Each row is a point on a tangle of strands that fork and nearly touch. The rows are in no order.
Two points are linked if the straight distance between their rows is under 86.6. Some points are linked to none.
q660: [ -7  12  20  15 -19 -11  -3  -4  14  -4   1   6  -2 -17  -2  -8   9   1
 -11   3  -8  -9  -9 -15   8  13   5 -33  20 -17 -12   7  12   1 -30  -1
   4   0  13   4   4  -1 -17  24   7   8  -3 -21]
q628: [ 28  -2   0  11   0  -5 -21  -4   9  42 -18 -26   4  -8   4   7  -8   5
   6  16  37 -27 -11  -7  -5   3  -5 -42   9  14 -14 -10  -8  -8  15  -6
 -14  19  17   7   9  17 -16  27   2 -13  -3 -25]
q832: [-23 -13  -5   9 -22 -25   6 -10  12   2 -16  12  -4 -15  29  14 -16   7
 -11  11  10 -45  14  10  41  10 -12 -14   4 -13  -4   3  -3  -5  -8 -28
  21 -14 -11  -7   5 -15   5   0  12  24 -18  17]
q438: [ -5   6   5   8  -7 -17   0  -4 -11   4 -27  -5  24  11   0  11  23   8
 -12   9 -15   6   5 -11 -19  11  20  19  14   2 -12 -36 -12  32  -6 -17
   6  -6  13 -11 -35  -2  24 -13   9   8  17  -6]
q393: [ 17  44  23  -9   9   4  -6  -9  -1 -15 -12   8 -18 -12  -6  22 -21 -24
 -17  16 -41  27  -8   7   8   6  -4  -4  15 -18  10  10 -26 -12 -21  25
 -23   8   3  11  -8 -20  -2 -15 -22 -10  14  20]
q785: [ -2  31  18  10   9  12   0 -12  12  18   4 -15   3 -23  -4  12 -10 -11
 -21  24 -11  -1  -3   4   3  11   4 -20  23 -12  -4   6  -1 -17 -19  -3
 -17   5   1  24  24  -4 -19  -5  -6  -5   4  12]
q406: [ 14   9  19  10 -22 -16  -9   2  20   6 -18  11  -5 -27   9 -28  -9  -8
  -6   1  10  -3 -17 -10  13  19  -6 -24  20   2 -31  21   7  10 -39  15
   1  16   8 -11   4  -1 -17   7  -1  -8 -13 -23]
q858: [-12  21  13  -7   1 -13 -18 -28  -6  26   1   4  24 -33   1 -13  -1   5
 -15  23   7 -25  -6   7  -1  30 -16  -3  14 -12  -7   0  -3   9 -14 -20
 -15  15 -24  -2  16   4   3 -24 -12   9   9   5]
q476: [-10  -7   8  15 -15 -13  19  -1  19  -4  -8  18  -8  -6  -8  -9  -8 -18
  -2  -5 -11  -8   4  -3   3  20  -4   8  12 -10 -19  -2 -20  27 -18 -18
   9  10  -6 -11 -20  -8  -3 -27   9  -2   0 -21]
q953: [  4   5  -7  -9  -2   6 -19   2 -12   4  18   3  16  -4   7 -25   1  11
   5   1  24   8 -10   6  -9  -5  -5  12 -13  21  -1  11  27  -1  -3  23
  -8  -5  -6   0  29  12 -11  -3 -12  -4  -5  14]
q108: [-13 -18 -18   4  -7  19  12   2  19  -1  31 -20  -7   7  -5 -23  -6  15
   3  -8  12  15 -12   8  -6   7  -1 -19  27   1 -28  38  20  -3 -11  11
  20  -2  -2 -19  17   6 -20   6  19   8   2 -46]
q449: [ -9  -7  -6   2  14  20  11  10 -10  -9  28 -18  -4  14   2  -7  29  12
  -3  -7 -12  27   4   0 -11 -11  21   2   0   5  10   6  26 -13   2  12
   9 -12  15  12  11   1   6  16   9   0   1  -7]
q3: [  4 -29 -22  -4   6  15   3   9   1  13  13  -2  -6  13  -4  -1 -13  11
  27 -10  27 -17   1   1  -7 -20 -10   0 -33   6  10   3   3 -14  27  -7
   5   2  -4  -2  19  14 -17   9   7  -3 -12   7]
q505: [ 15  23  10  15 -18 -22  -8  10  -1 -41 -23  20 -20  -2   4  39  -2 -14
  -4  -6 -13  -3  -8 -12  22 -21   5  -6   4 -16  10  -9  -8 -19 -10  20
 -11 -16  17   2 -31 -31  -1  36  -9   4 -13  19]
q967: [  1  -4 -13 -21 -15 -26 -42 -12 -35  -3 -32   2  18  12  37  -1  -2  22
 -15  19  16   8  12  21  16  10  -3   7   3  20   2  -2   3  20   1  15
  -4  -8   3 -26 -13  -6  44 -11  -4   7   6  18]
q640: [-29  -4  -2  20 -28 -26  12  -6  19  -9 -20   7  -1   5  19  26   0   3
 -18  10  -5 -26  14  12  27  15   8   2  21 -13 -12 -15 -12  15 -10 -27
  19 -23   0 -13 -22 -24  13  -7  17  24  -5   9]
q375: [ 11   6  -1  10  -7   5  -2   2   0 -19 -13 -17 -18  12  16  13  -5  -6
 -18   5   1  32 -10  11  19  -3  14  -2  39   9 -18  16   4   1 -16  28
  -1  -3  24  -6  -7 -24   6  18   1 -11   0  -7]
q152: [ 24   0  19 -16   0 -12  -8   2 -22 -30 -28  18 -40 -16  23  -6 -10 -21
  -8  -1 -28  10   5  -3  42   4 -10 -11 -24 -12  23  31 -11 -16 -15  23
  -7  22   6   5 -24  -6  23  18  -2   1 -20   6]
q797: [ 26  33  22   2  -5 -10 -11  -2 -10 -31 -21  15 -22  -7  -2  27  -6 -23
  -7   1 -34  16 -13 -11   8  -9   3  -5   3 -18  17  -7 -24 -13 -12  21
 -19   3  13  12 -28 -25   0  12 -20  -8  -3  19]
q260: [ 27 -20  -5 -19  10   0  -5   5 -22 -17 -17  10 -29   4  24 -18  -9 -16
   2  -6  -8  18  13   7  37   2 -11   4 -26   9  23  24  -4   5   2  17
   2  23   5   4 -17   2  25  -1  -4  -6 -13   7]
q908: [  1 -21  -2   0   5  18   8  -3   5  28   7  -9  12  -8  -3 -46  -5  -2
   7   8  22 -12   1   1 -22  13 -18  21 -13  25 -26  -2  -5  23   5 -20
  10  29 -11  -8  19  24  -5 -37   1  -6   4 -22]
q948: [ -5 -18 -15   2   7   9  23  17  17 -19  22  14 -16  21 -28  14  -3   1
  26 -37  -7  -7   1 -10 -10 -20  -6  -7 -20 -27  24   3  -1 -24  24  -6
  10  -9 -13  -4  -7   4 -25  16  12   5  -5 -16]
q169: [-11 -16 -23   1  12  12  20  11  13  -8  28  -8   0  39 -31  39   5  18
  21 -23   5  -4   2 -13 -24 -20   9  -4  -5 -21  17 -12   3 -26  41 -16
   6 -18 -13  -6  -2   1 -21  24  17   7   7 -12]
q714: [-28 -23 -32  -6  -5   0   5   2 -12 -16  12 -10   9  36  12  18  14  33
   4  -5   0   9  14  12  -2 -15  12  18   4  -1   2  -3  16   4  17   0
  21 -32 -10 -22 -11  -6  21  -2  17  18  11   8]
q810: [-10 -10  -7  10  13  13  18  -5   3  30 -12 -40  18  21  -6  39  10   6
  -7  13   2  -7  14   1 -14  -1  18  11   5  11  -6 -39 -20   5  29 -41
   6 -10  12   9  -5   0  14  -3  14   3  11   5]
q7: [-13 -21 -21  -3   2  27   4   8  -4  -2  35 -27   0  16   6 -18  20  26
   5  -3  16  14  -3   6 -12  -9   9  -8   4  17  -9  19  34 -11   8   5
  17 -11  10  -6  21  17  -3  22  15   4  -3 -24]
q503: [-19 -25 -22   0  19  28  36   0   8   5  25 -23  -1  36 -23  29   7  13
   8 -16  -6   2  12  -2 -18 -10  12  11  -5  -9   1 -13  -4  -6  39 -26
  19 -14  -8   0  -1   2  -1  -6  16   3  13 -15]
q886: [ -4  24  21 -10   6 -13 -12 -22 -13  19 -11  12  10 -29  -9 -22   5  -3
 -14  15 -15 -10  -4  -9  -9  35 -17 -13   4 -20   3   1 -20  14 -15 -20
 -23  31 -19   3  -8  12   6 -21  -7   1  17 -16]
q563: [-17  12   9 -10  -7  -5   1  13  -6 -23  31  38  11  -8 -18 -42  16   3
  10 -24 -20  18  -9  -7 -17  -3  -6  19 -16 -12   3  14  23   6 -22  25
   0  -7 -22 -11   4   9  -7 -10 -11   5   4  -5]
q808: [ -3  11  12  -4  13  24  23   3   9 -22  14   0 -28  -1 -10 -16  -1 -23
 -12 -10 -44  42   2   3   0   7   5  -5  10 -16   6  33   4 -12 -26  25
   6   9  12   9  -3  -8  -1 -10   6   0   6 -12]
q243: [ 23  -6  -3   5 -15 -29 -16  10   9   2 -26  20   7   5 -15  25 -15  -3
  28  -9  21 -35  -2 -16  -9 -12  -9 -10 -17   1  10 -31 -25  -1  24 -12
 -17   2   0  -9 -20   2 -14  19  -4   0  -9   2]
q153: [-37  13   6  -1   9   9  27  -9   3  -5  30   6  12  -2 -25 -10  19   7
  -7  -5 -40  15   6 -10 -23  12   6  18  15 -31  -7  -3   7  11 -14 -17
   4  -7 -23   1  -6  -3   7 -26   3  12  22 -21]
q79: [ -6  10   4  11  10  22  16  -8  33  27  15 -18   5 -20 -10  12 -29 -15
  -6  11  10 -23   0  10   2   1  -5 -11   8  -3  -6   6  -5 -19   4 -14
  -5  -3 -13  21  33  -1 -32 -12  -4  -2  -6  11]
q586: [-24  24  10   8  -2  -1   5 -16  16  11  12  13  24 -24 -17   7 -14  -7
 -11  14  -4 -19   0   8   0  23  -8  17  23 -18 -17 -10 -15  15 -12 -25
 -13   1 -34  -6   7 -10  -6 -43 -11   4  15   8]
q29: [ -1   0 -14  -6  -6   9  -5   3  -8 -21  -5  -9  -3  16  20  -3 -13  -2
 -11  -3  19  41 -11  25  12   3   6  20  31  29 -37  23  16  20 -16  36
  -3  -5  10 -21   7 -16  15 -14 -10 -21   8   3]
q133: [ -8  -6   7   9  14  18  30   7   3 -23  14 -13 -26  19   0  -2  22 -15
 -13 -15 -37  34   8  -7   4  -5  20   7   4  -8  13  11  11  -3  -7   7
  23  -7  23  19 -12 -15  11   9  13   2   3 -13]
q627: [-18 -10 -29  -4  -2  15   4  -1   9  -9  35 -11   0  18 -22   0  -8  26
   8 -12  11   7  -8  12 -14   3  -3 -10  26 -10 -16  23   8   0  12   7
   3 -11 -23 -30   6   3 -18  -4  13   8  14 -35]
q411: [ 15  -4  -9   5 -18 -30 -12  18   4 -15 -18  30   3  -2  -3  31 -17   4
  28 -16  23 -42   6  -8  10 -26 -10   0 -28  -1  18 -19 -13 -18  16  -5
 -14 -15  -5  -6 -11 -11  -7  24 -10   6 -21  33]
q638: [-11  -1 -11  -2   8   9  16  -1   8 -10  14  -2  -3   6   8  16 -24 -11
  -1   3  -1  -1   8  23  17  -6   3  29   4   1   0   1  -2  -2  10   2
   3 -14 -19   6  10 -20   5 -34 -10   0   0  38]
q610: [-37  -6 -14 -11  -1 -15  -1  -2 -13   6  14   8  21  10   0  19  23  37
  10  -6   3 -27  13 -10  -8 -14   3  -1 -20 -22  22 -24  11 -17  20 -26
   7 -29 -12  -6   9   8   3  24  12  25   2  19]
q735: [ 11  14   2   9 -18 -27 -22  11  -4 -22 -16  20   5  -5   7  25  -5  -1
   8  -2  15 -17  -7  -4  11 -26   5   8  -6   5  10 -16   2 -11  -2  19
 -17 -22   4   0  -7 -18   1  22 -18  -1 -17  37]
q813: [ -2 -13   0  15 -19 -18 -18   2   3  -3 -26 -25   4  14  25   0  20  17
  -8  11  17   0  -3   6   6  -2  11 -21  22  20 -15  -1  14  12 -10   9
  15 -12  36 -18 -10   0  14  38  25  13  -7 -19]
q496: [ 24  20  15 -14   0  -2 -40   6 -24  -5   2  15   0 -19   0 -19  11   8
   2  -2   6  10 -22 -11  -6  -6  -2 -22 -22   0  24  20  27 -25 -15  40
 -24  11   7  14  19  19 -10  32 -19  -6 -13   6]
q482: [ 10 -21 -12   1  -2   9   0  -3   7  34  -4  -5   5  -4   4 -18 -17   6
  20   8  36 -28  -2   0 -11   1 -19   1 -25  19 -10  -8  -9   6  21 -22
   9  25  -6 -11  19  20 -13 -13   8  -4  -4 -10]
q752: [-21   8 -13   1  -8   7  11  -5  28 -19  23  10   4   4 -25  15 -24   4
  -1 -13  -6  11 -10  13  -2  12  -7   0  39 -24 -23  24  -7   8  -7   9
  -3 -14 -29 -28  -3 -12 -19 -26   2   4  18 -21]
q622: [ -3   0   6  -3 -13  -2   6  -6  19   4   3  19  -9 -39  20 -28 -21 -12
  -5   1   3 -22   2   2  40  20 -23 -25  -7 -15  -9  34  12 -10 -33   0
  17   5 -24   0  16   8 -17 -12   5  19 -29   3]
q196: [-19  -4   6  -5  -4 -16   3 -10  -8  14  -9  12  -3 -26  35  -6  -4   3
 -11  12   5 -35  12   9  35   9 -11  -4 -21 -11  15   4  -3 -16 -11 -25
  15   6 -10  12  14  -5  12  -6   7  20 -16  35]
q199: [-22  13   0   4   4  19   5  -7  23  16  37 -10  27 -11 -19   9 -16   9
   4  12  19 -24  -4   2 -17  -4  -3   8   2  -5 -12  -9   6 -19   9 -17
 -12 -13 -28   5  43   6 -32  -7  -6   6   6  14]
q997: [ 27   5  17 -13  -1 -22 -18  -1 -18   3 -24  17 -17 -26  23 -16  -1  -4
  -2   2  -1 -16   0  -9  28   7 -12 -32 -34  -8  23  18  -7 -17  -8   7
 -11  28   5   9 -10  11   7  19   0   0 -21  -1]
q538: [-30   7 -11 -11  22  13   5 -13 -10  26  27 -11  25  -2  -7  16  -3  16
   0  13   4 -18   6   8  -9  -6  -3  15 -10  -8   8 -15   1 -18  25 -26
 -10 -11 -28  11  32   4   1 -15  -8   3  13  35]
q592: [ -5 -25 -11  22 -23  -4   1   3  24   5 -26 -29   1  16  27  14  -9   2
  -5  12  29 -15   8  20  17  -2   8  -2  22  29 -26 -11  -4  18   3  -6
  21 -13  20 -21  -7 -11   7  10  24   8 -10  -4]
q400: [-20  24  19  -6   6  -9   9 -17 -12   0   5   9   7 -12 -13  -7  19   0
 -21  10 -39  12   3  -9  -9  31   3  13  15 -29   1  -3 -13  20 -20 -16
  -6  11 -14   1 -18  -5  18 -28   1   8  22 -15]
q36: [  3 -21  -7  26 -26  -8   6  15  33 -18 -16  -2  -8  20   8  20 -14  -7
   6  -3  27 -10  -4   8  11 -17   8  14  22  23 -31 -12  -1  16  -1  10
  14 -20  19 -26 -10 -21  -9  11  11  -4 -12  -4]
q630: [ -3 -10 -29 -26  11  16  -3  -8 -15 -12  12  -9 -18   1  28 -12 -26   9
 -11   3   3  13   9  29  44  -1 -16  -4   0  -7   5  53  11 -16  -4  26
   3  -1 -23  -8  11   0  13 -11   5  13 -12  12]
q624: [ -2  13  -8 -11  20  18   6  -3 -13  -5  21  -4  15  16 -29  12   9   2
   6  -5 -18  30  -1  -2 -28  -6   6  35   9   4  -2 -17   3  12  19   1
 -13 -12 -22   1  -6  -3   7 -31 -24 -19  28   6]
q618: [-12   6  -8  -8 -15 -23 -26  -4 -22  -5 -27  -1  36  18  14   8  20  24
 -11  13   5   9   9   9 -13   4  13  21  11  16  -4 -32   8  33   1   3
   4 -24   1 -27 -23  -8  36 -14   3  14  17  12]
q13: [ 47 -15 -10  -5  -3  -1 -23  11   2   8 -14  13 -15  -5  -8 -26 -20 -10
  26 -17  26  -1 -14  -7  -7  -8 -22 -18 -16  19   5  19  -2   4   9  24
 -12  28   3  -8  -4  19 -21   7 -11 -24 -16 -25]
q416: [ 12   3   0  -2  17  23   5  -8   2  14   4 -31 -10   1  -2  -5 -12 -11
 -13  13  -3  28  -2  15   0  18   4  -8  28  15 -17  18 -10  10   2   4
  -9  21   7   9   4   0   6 -24  -1 -19  12 -24]
q648: [ 11  17   8  -3  19  20   5   0   1   3  15   3   9  -2 -26   3  -5 -22
  11   2  -7  17   1   0 -23 -15   2  40  -2  10  -1 -22  -9   6  14   1
 -16  -2 -13  18   8  -3  -4 -34 -32 -24  15  25]
q445: [-14  13  12  12 -28 -34  -6  -6  -1 -12 -22  14  11  -1  11  14  17   5
 -16  11 -11 -12  -2  -5   8  10  13   4  20 -10  -8 -23  -4  21 -18  -9
   2 -16   8 -13 -26 -15  16   6   9  14   2   4]
q489: [  4 -20  -4   3  -7 -16  13  14   8  -4 -11  26  -5  17 -37   6  10  -1
  27 -31  -7 -23  -2 -28 -24  -4  -6  -9 -22 -19  10 -19 -25   8  20 -25
   8   7  -6 -13 -35  17 -16  16  17   9   3 -32]
q460: [ 15  37  28  13   4   1 -11  -9   5  11 -16 -12  -5 -17  -8   4   2 -15
 -21  20 -17  14 -14 -13  -7  16   6 -13  31  -2 -12  -4 -14   3 -23   5
 -22  18  19  17   0  -5  -6   1 -10 -17  13 -15]
q242: [-20 -25 -20  19 -14  18  16  19  21 -18  23 -20  -1  33   0   7  15  15
   4 -11  19   8  -2   9 -11 -20  18   6  19  12 -23  -1  26  -4   8  10
  25 -26  14 -18   8  -4  -9  23  22   9  -4 -22]
q327: [  0  10   3 -10   0 -26 -23 -17 -21  11 -11  12  13  -6 -17  -3  12  14
   0   4  -5  -9  -6 -12 -15  21  -9 -14   1 -17  11  -9 -15  15   1  -8
 -19  14 -11 -13 -24  11   9   2  -2   3  18 -22]
q657: [-13  12   7  -7  -4  -9 -15   2 -12  -4  19  24  30  -6 -20 -36  23  15
   5 -14   2  13 -14 -10 -38   4  -8  28  -6   6 -12  -6  28  23 -12  15
 -12  -2 -18 -15  10  13   1 -13 -20  -2  16 -15]
q803: [-25  17   2  -9  -1 -22 -13  -7 -22   4   8  13  19  -9   7  19  16  26
  -3   7  -3 -25   4  -5   3 -11   5  -4 -16 -26  27 -17  11 -25   3 -11
  -9 -19 -13   8  13  -2   7  19  -7  17  -3  34]
q309: [ 12 -15  -3   8  21  28  32  -7  29  17   0 -29 -32   1   1   3 -31 -32
 -13   1 -11  11  11  17  13  15  -4 -12  11   6  -2  26 -21   2   8  -7
  12  19   8  19   2  -4  -4 -26   6 -15  -1 -18]
q281: [-11 -14 -15 -16   7   0   1   6 -31 -18   5   8   8  24   8  -3  26  15
   4  -7 -17  21  19   0  -6  -7   9  32 -19   5  13 -14  13  16  13  -1
  16 -15  -4  -4 -18   0  34 -17   3   2   9  13]
q173: [-22  13   9 -15   0  -7  -6 -12 -18  12  13  12  15 -36  28 -28   1   8
 -11  14   8 -24   2   6  19  15 -11   4 -20 -11  15  12  14 -14 -19  -9
   6   4 -24  16  33   6   4 -15 -10  22 -12  44]
q923: [  9   8   7 -13  20  18 -13   5 -23  -3  19 -11  -9  -3   0 -14  19  10
  -6  -3  -7  23  -7  -2  -4  -8   9 -21 -16   1  28  24  24 -29  -6  28
  -7   6  13  19  22  16  -5  27  -1  -4  -4   0]
q58: [-10 -14 -13  14  17  35  34   2  14  15  20 -43   2  30 -16  38  15   2
  -6   1  -7  14  10   0 -26  -8  26  16  14  12 -17 -24  -4  -3  33 -24
  13 -15   9  17   2  -3   5  -6   9  -7  15 -13]
q429: [ 28   4  16   5  -7  -1  -8   1  22  27 -11   4  -7 -39   3 -38 -11 -17
   4   3  18 -14 -14 -16   5  17 -13 -41   0   7 -16  18   2  -3 -22   7
  -1  31   4   5  13  20 -27   8  -1 -12 -17 -31]
q98: [ 15 -11  -6   0  -9  -5 -27   9 -12  -9 -10 -16  -2  14  19 -17  25  20
  -7  -1  23  25 -16   0   2  -1   7 -22  18  24 -13  19  27   5 -13  33
   3   3  35 -20   1   8  10  44  13  -3  -2 -33]
q751: [ 10  -5   3 -12   5  12   1   6 -22 -26  -5   0  -3  16  24 -12   2 -13
 -14   5  -8  51   5  13  10   0   7  38   8  35 -15  10  15  28  -8  25
   8   1  15  -2  -6 -19  31 -25 -12 -17  10  17]
q303: [ 14  26  13 -16  14  15   3  -5  -9 -29  -3   7 -25   4  -8   3 -17 -21
 -12  -2 -40  53  -3  10   8   4  -4   3  18  -9   2  27  -8  -3 -19  33
 -10  12   3  -2 -16 -15   6 -21 -18 -14  17   8]
q740: [ 31  11  13   2   4   2 -13   7  -4   6  -9   8   6  -8  -4  -5  -9 -23
  12   3  13   5  -6   1  -9 -13   2  21 -14  26   2 -20  -5   6   6  12
 -18   3   8  19   8  -1  -5  -8 -28 -26  -5  28]
q50: [ 11   7   8  13  -1   4 -12   1   0  25 -10 -30  19   4  10   9   9  -2
 -11  24  20  -2  -1   9 -12  -5  18  10  14  36 -16 -27   5   6   7  -5
  -8  -4  27  13  14   0   4   8  -3 -15   2  13]
q271: [ -5 -25 -30  -1 -17 -19 -12   7  -2  -5 -25  -5  15  36  -4  31   3  30
  13 -12  15 -19   9  -4 -12 -11   7 -16   0  -1   6 -24 -13   8  28 -11
  15 -25   1 -33 -31  10   6  25  27  23   2 -16]
q790: [ 25   6  23   6  -1  -9 -10   5  11  23 -15   9 -10 -39  10 -19   0 -12
   7   0  11 -29 -10 -21  16   2 -12 -43 -28  -4  11   8   0 -20 -17  -3
  -1  25  14  25  12  19 -20  29   0  -6 -28  -7]
q723: [ 18  -3   3   7   9   7 -10 -12  -3  38 -11 -36   2  -1  12   7   2  -3
  -5  24  20 -10   1   2  -3   5   8 -21   4  23  -4 -11 -10  -7  14 -11
 -13  15  23  23  20  10   1  13   2 -15  -3  -3]
q193: [-34  28  18  10  18  19  18 -12   9  14  31 -15  17 -16 -24  -2  25   6
 -15   6 -31   5   2 -16 -26   1  12   8  15 -21  -3 -10  12 -13 -11 -21
  -5  -9  -8  24  20   7  -3  -1  -1   6  17  -7]
q626: [ 20  -1  -4   0  -4   2 -15  18 -18 -30  -9  -1 -16  19   9   0  14  -1
  -2 -14   4  40 -12   0   6 -13  10   5  15  14  -3  15  18  -1 -10  43
   0  -4  27 -11 -11  -9   5  32  -6 -12  -4  -9]
q444: [  2  -4 -14 -21   7  13   3  -6   0   1   4   5 -14 -30  28 -22 -32  -7
  -3   0  10  -6   7  15  45   5 -24 -11 -20  -6   5  48   8 -24 -17  21
  10   6 -24   5  21   8  -7 -20   1  15 -30  24]
q313: [ 37   0  11   8   1  -6  -7   6   0  -2 -31   2 -18  -2   9   8 -14 -28
   4   2   6   1  -2   1  15  -8   3   1 -10  19   9 -11 -18   2   6   9
 -12  16  22  20 -14 -12   2   6 -14 -20 -13  19]
q992: [ 26  20  20  18   2  -6  -3  -5   7   6 -29 -12  -9  -3   2  18   0 -28
 -12  18 -13  10  -6  -8  -2   4  15   9  20  10  -9 -28 -27  16  -7  -2
 -11  10  30  19 -17 -19   6  -3 -11 -19   5   6]
q436: [ 12  17  24 -13  26   9   2  -8 -19  11  -1   6  -7 -11 -15 -11   2 -16
  -7   5 -34  15   3  -9 -11   7  -4  -3 -14 -15  25   4 -13  -8   1  -3
 -20  25   1  28   0  11   6  -8 -11 -10   8   5]
q670: [ 25  -6  14  -1  22  17  26   0  12   5  -7  -2 -28  -2 -13 -11 -25 -47
   7 -10 -24  18   7   0   2   9  -9   4 -11   5   9   9 -29  10   5  -5
   4  30   5  27 -13  -1  -4 -32 -10 -23   2  -3]
q564: [-25  -4 -10   1  14  20  16 -11  -2  34  18 -34  29  10  -5  19  10  17
  -1  18  16 -17   9  10 -19  -5   5  18  -4  12 -10 -31   0  -8  31 -41
   0 -11  -8   8  28   8   8 -10   5   4  13  15]
q999: [ -9   5  14   4  -7  -8  15  10   5 -13   9  32  -1 -10 -13 -28   6 -17
   8 -15 -18   3  -1 -10  -8   1  -3  22 -12  -6   0  -1   2  18 -18   2
   5   4  -7  -2  -9  -2  -5 -17  -7   0  -1  -1]
q972: [-36 -12 -21   1  -6 -10  11   2  -2 -18  25   9   9  21  -3  14  27  32
   8 -16  -7 -11  11  -6  -5 -14  12  10  -3 -24  11 -10  18  -7  10  -8
  21 -34 -14 -17  -8  -3   3  16  19  26   5   2]
q464: [  7   0   3   2   1   9  -1  -1   9  16   7  -5   9  -4 -11 -22 -10  -8
   3   3  11   9  -9   5 -17  14  -4  11  15  15 -25   5  -4  21  -6   3
  -9  15  -6  -7  11   6  -9 -27  -8 -16  10 -15]
q72: [-11  -4  14  -3   6 -11   8  -4 -15  12 -10  -2  -1  -6  25  -4  17   1
 -12  10 -12 -10  13  -1  13   5   7   2 -22  -3  20 -11  -3  -3  -3 -20
  10   6  13  19   2  -2  19   4   9   8  -6  23]
q996: [ -3   3  -3 -24   9  -4  -6  -6 -17   8  14  19  -3 -22  -1 -25  -7  10
  14 -12  -5 -13  -1  -3   2   5 -23 -29 -33 -24  28  24   4 -23  -1  -1
  -7  15 -25   4  11  22 -10   3  -1   9  -6   3]
q377: [ 17 -10  -2  -1  15   8  18  21  11 -15  10  23 -17   6 -27   3 -10 -23
  30 -32  -9   1   1 -11 -10 -27  -8   7 -36  -7  29  -6  -8 -18  25   1
   1  -2  -5  14  -5   4 -21   6 -14 -13  -8  15]
q935: [ 22  -8   4  18 -23 -24 -24   7  18  16 -31  -2  16  -4   2  13  -7   7
  18   7  42 -39  -7 -10  -4 -14  -2 -27  -4  20  -8 -24  -7  -3  10  -4
  -9  -1  23  -6   4   6 -19  37   5  -4 -15  -3]
q765: [ 10   1   4 -15   7  -1  -6   3 -32 -23  -2  14  -1  16   7 -10  20   0
  -4  -2 -19  38   5  -1  -4   0   7  25 -10  13  10  -2  11  20  -1  20
  -3   0   7   2 -16  -7  26 -11 -15 -10  10  12]
q272: [  5  -6  -6   4   5   8   9  -1  -1   1  -6  -9  14  23 -24  18  16   1
   1  -2 -11  15   3  -8 -28  -2  14  31  11  10 -11 -34 -12  29  16 -14
   7  -9   1  -5 -30  -2  13 -22  -5  -9  21 -12]
q776: [  0 -34 -27   6  -8  11   3   1  12  11  -2 -32  -6  15  30  -2 -12  12
   1  13  35  -7   5  22  15  -4  -1  -8   5  32 -20  11   8   4  13   2
  17  -6  15 -16  13   5   6  10  22   2 -11  -9]
q521: [ 22  -4  16   7   1  -6  14  -1  14   4 -25  11 -23 -13  -9  -9 -21 -42
   2  -4 -17  -3   0  -3   8  22 -12  -5   2  -3  -3   0 -39  25  -5 -15
  -5  34   2  10 -32  -3   2 -29  -2 -16  -1 -19]
q297: [  8 -12   3  -5   6  -2   9  16   2  10   2  26   4  -3 -16  -7  -6 -10
  31 -19  11 -23   2 -13 -10 -23 -13  16 -52   4  23 -21  -7 -12  21 -16
   0   9  -6   9  13  17 -14   3 -10  -6 -15  24]
q265: [ 11 -22  -1   2  -6 -15  -6  24  -7 -14 -20  16  -6  17  -5  -4  30  -1
  20 -26  -2  -3   2 -23 -13 -19   6  -4 -31   5  25 -17   0   4  11  -2
  16  -7  28  -1 -28  14   5  35  13   3 -11 -10]
q42: [  4 -21 -29  -9  -1   6 -10   0  -8  -1  -2 -16  -9   7  35   0 -18  11
  -1   8  27  -1   8  26  34  -8  -2   4  -1  22  -3  22  12  -7   9  15
   7  -8  -5  -6  14  -3  11   5   4   6 -17  20]
q339: [ -7 -11 -10 -11  -1 -16  -9 -13 -11  13   2  14  -2 -12   1 -16 -10  16
  10  -6   6 -23   1  -2   4  14 -20 -24 -13 -18  12  12  -7   3   4  -9
  -1  14 -19 -14  -4  16   0  -2   6  12   0 -16]
q239: [ -5  21   1 -20   8  -9 -18  -7 -23  -9  14  17   3 -12  -9   2  -2  16
   2  -1 -12  -3  -1   1   0  -5  -6 -12 -14 -26  31  13   6 -23   0  14
 -20  -4 -21   4   8   5  -3   7 -14   9   2  17]
q546: [-24  17  24  11   1  -4   9  -7   7   7  13   6   9 -19 -20  -9  25   1
  -7   0 -24 -13   0 -23 -15   7   6 -18   7 -26   1  -9   9  -4 -21 -21
  -2   1   1  17  10  10 -11  18   5  11   5 -19]
q428: [ -1 -16  -7  19 -15   7  13  21  24 -25   8  -2  -5  27  -4  17   1  -7
  13 -16  15   6  -2   4  -5 -29  16  28   7  21 -13 -13  11   2  10  12
  18 -32  12 -11  -3 -18 -14  10   2  -3  -8  10]

A fork is a point with three links, a tip a point with one. Leave the first point through the second and follow the links. Name the first fork or tip that comes.
q58, q810 -> q438
q153, q193 -> q260
q303, q393 -> q50
q199, q538 -> q657
q375, q29 -> q886
q972, q714 -> q592
q50, q723 -> q449

Follow the links from the first point to the second, and from the first to the third. Name the last point that the two ways share.
q400, q630, q133 -> q592
q723, q428, q496 -> q449
q935, q375, q42 -> q592
q628, q752, q42 -> q7

A fork is a point with three links. Follow the links from the first point to the second and name the forks in between, in order.
q406, q751 -> q886
q935, q108 -> q449 > q7
q496, q765 -> q449 > q7 > q592
q242, q765 -> q592
q281, q808 -> q592 > q7 > q449
q199, q445 -> q438
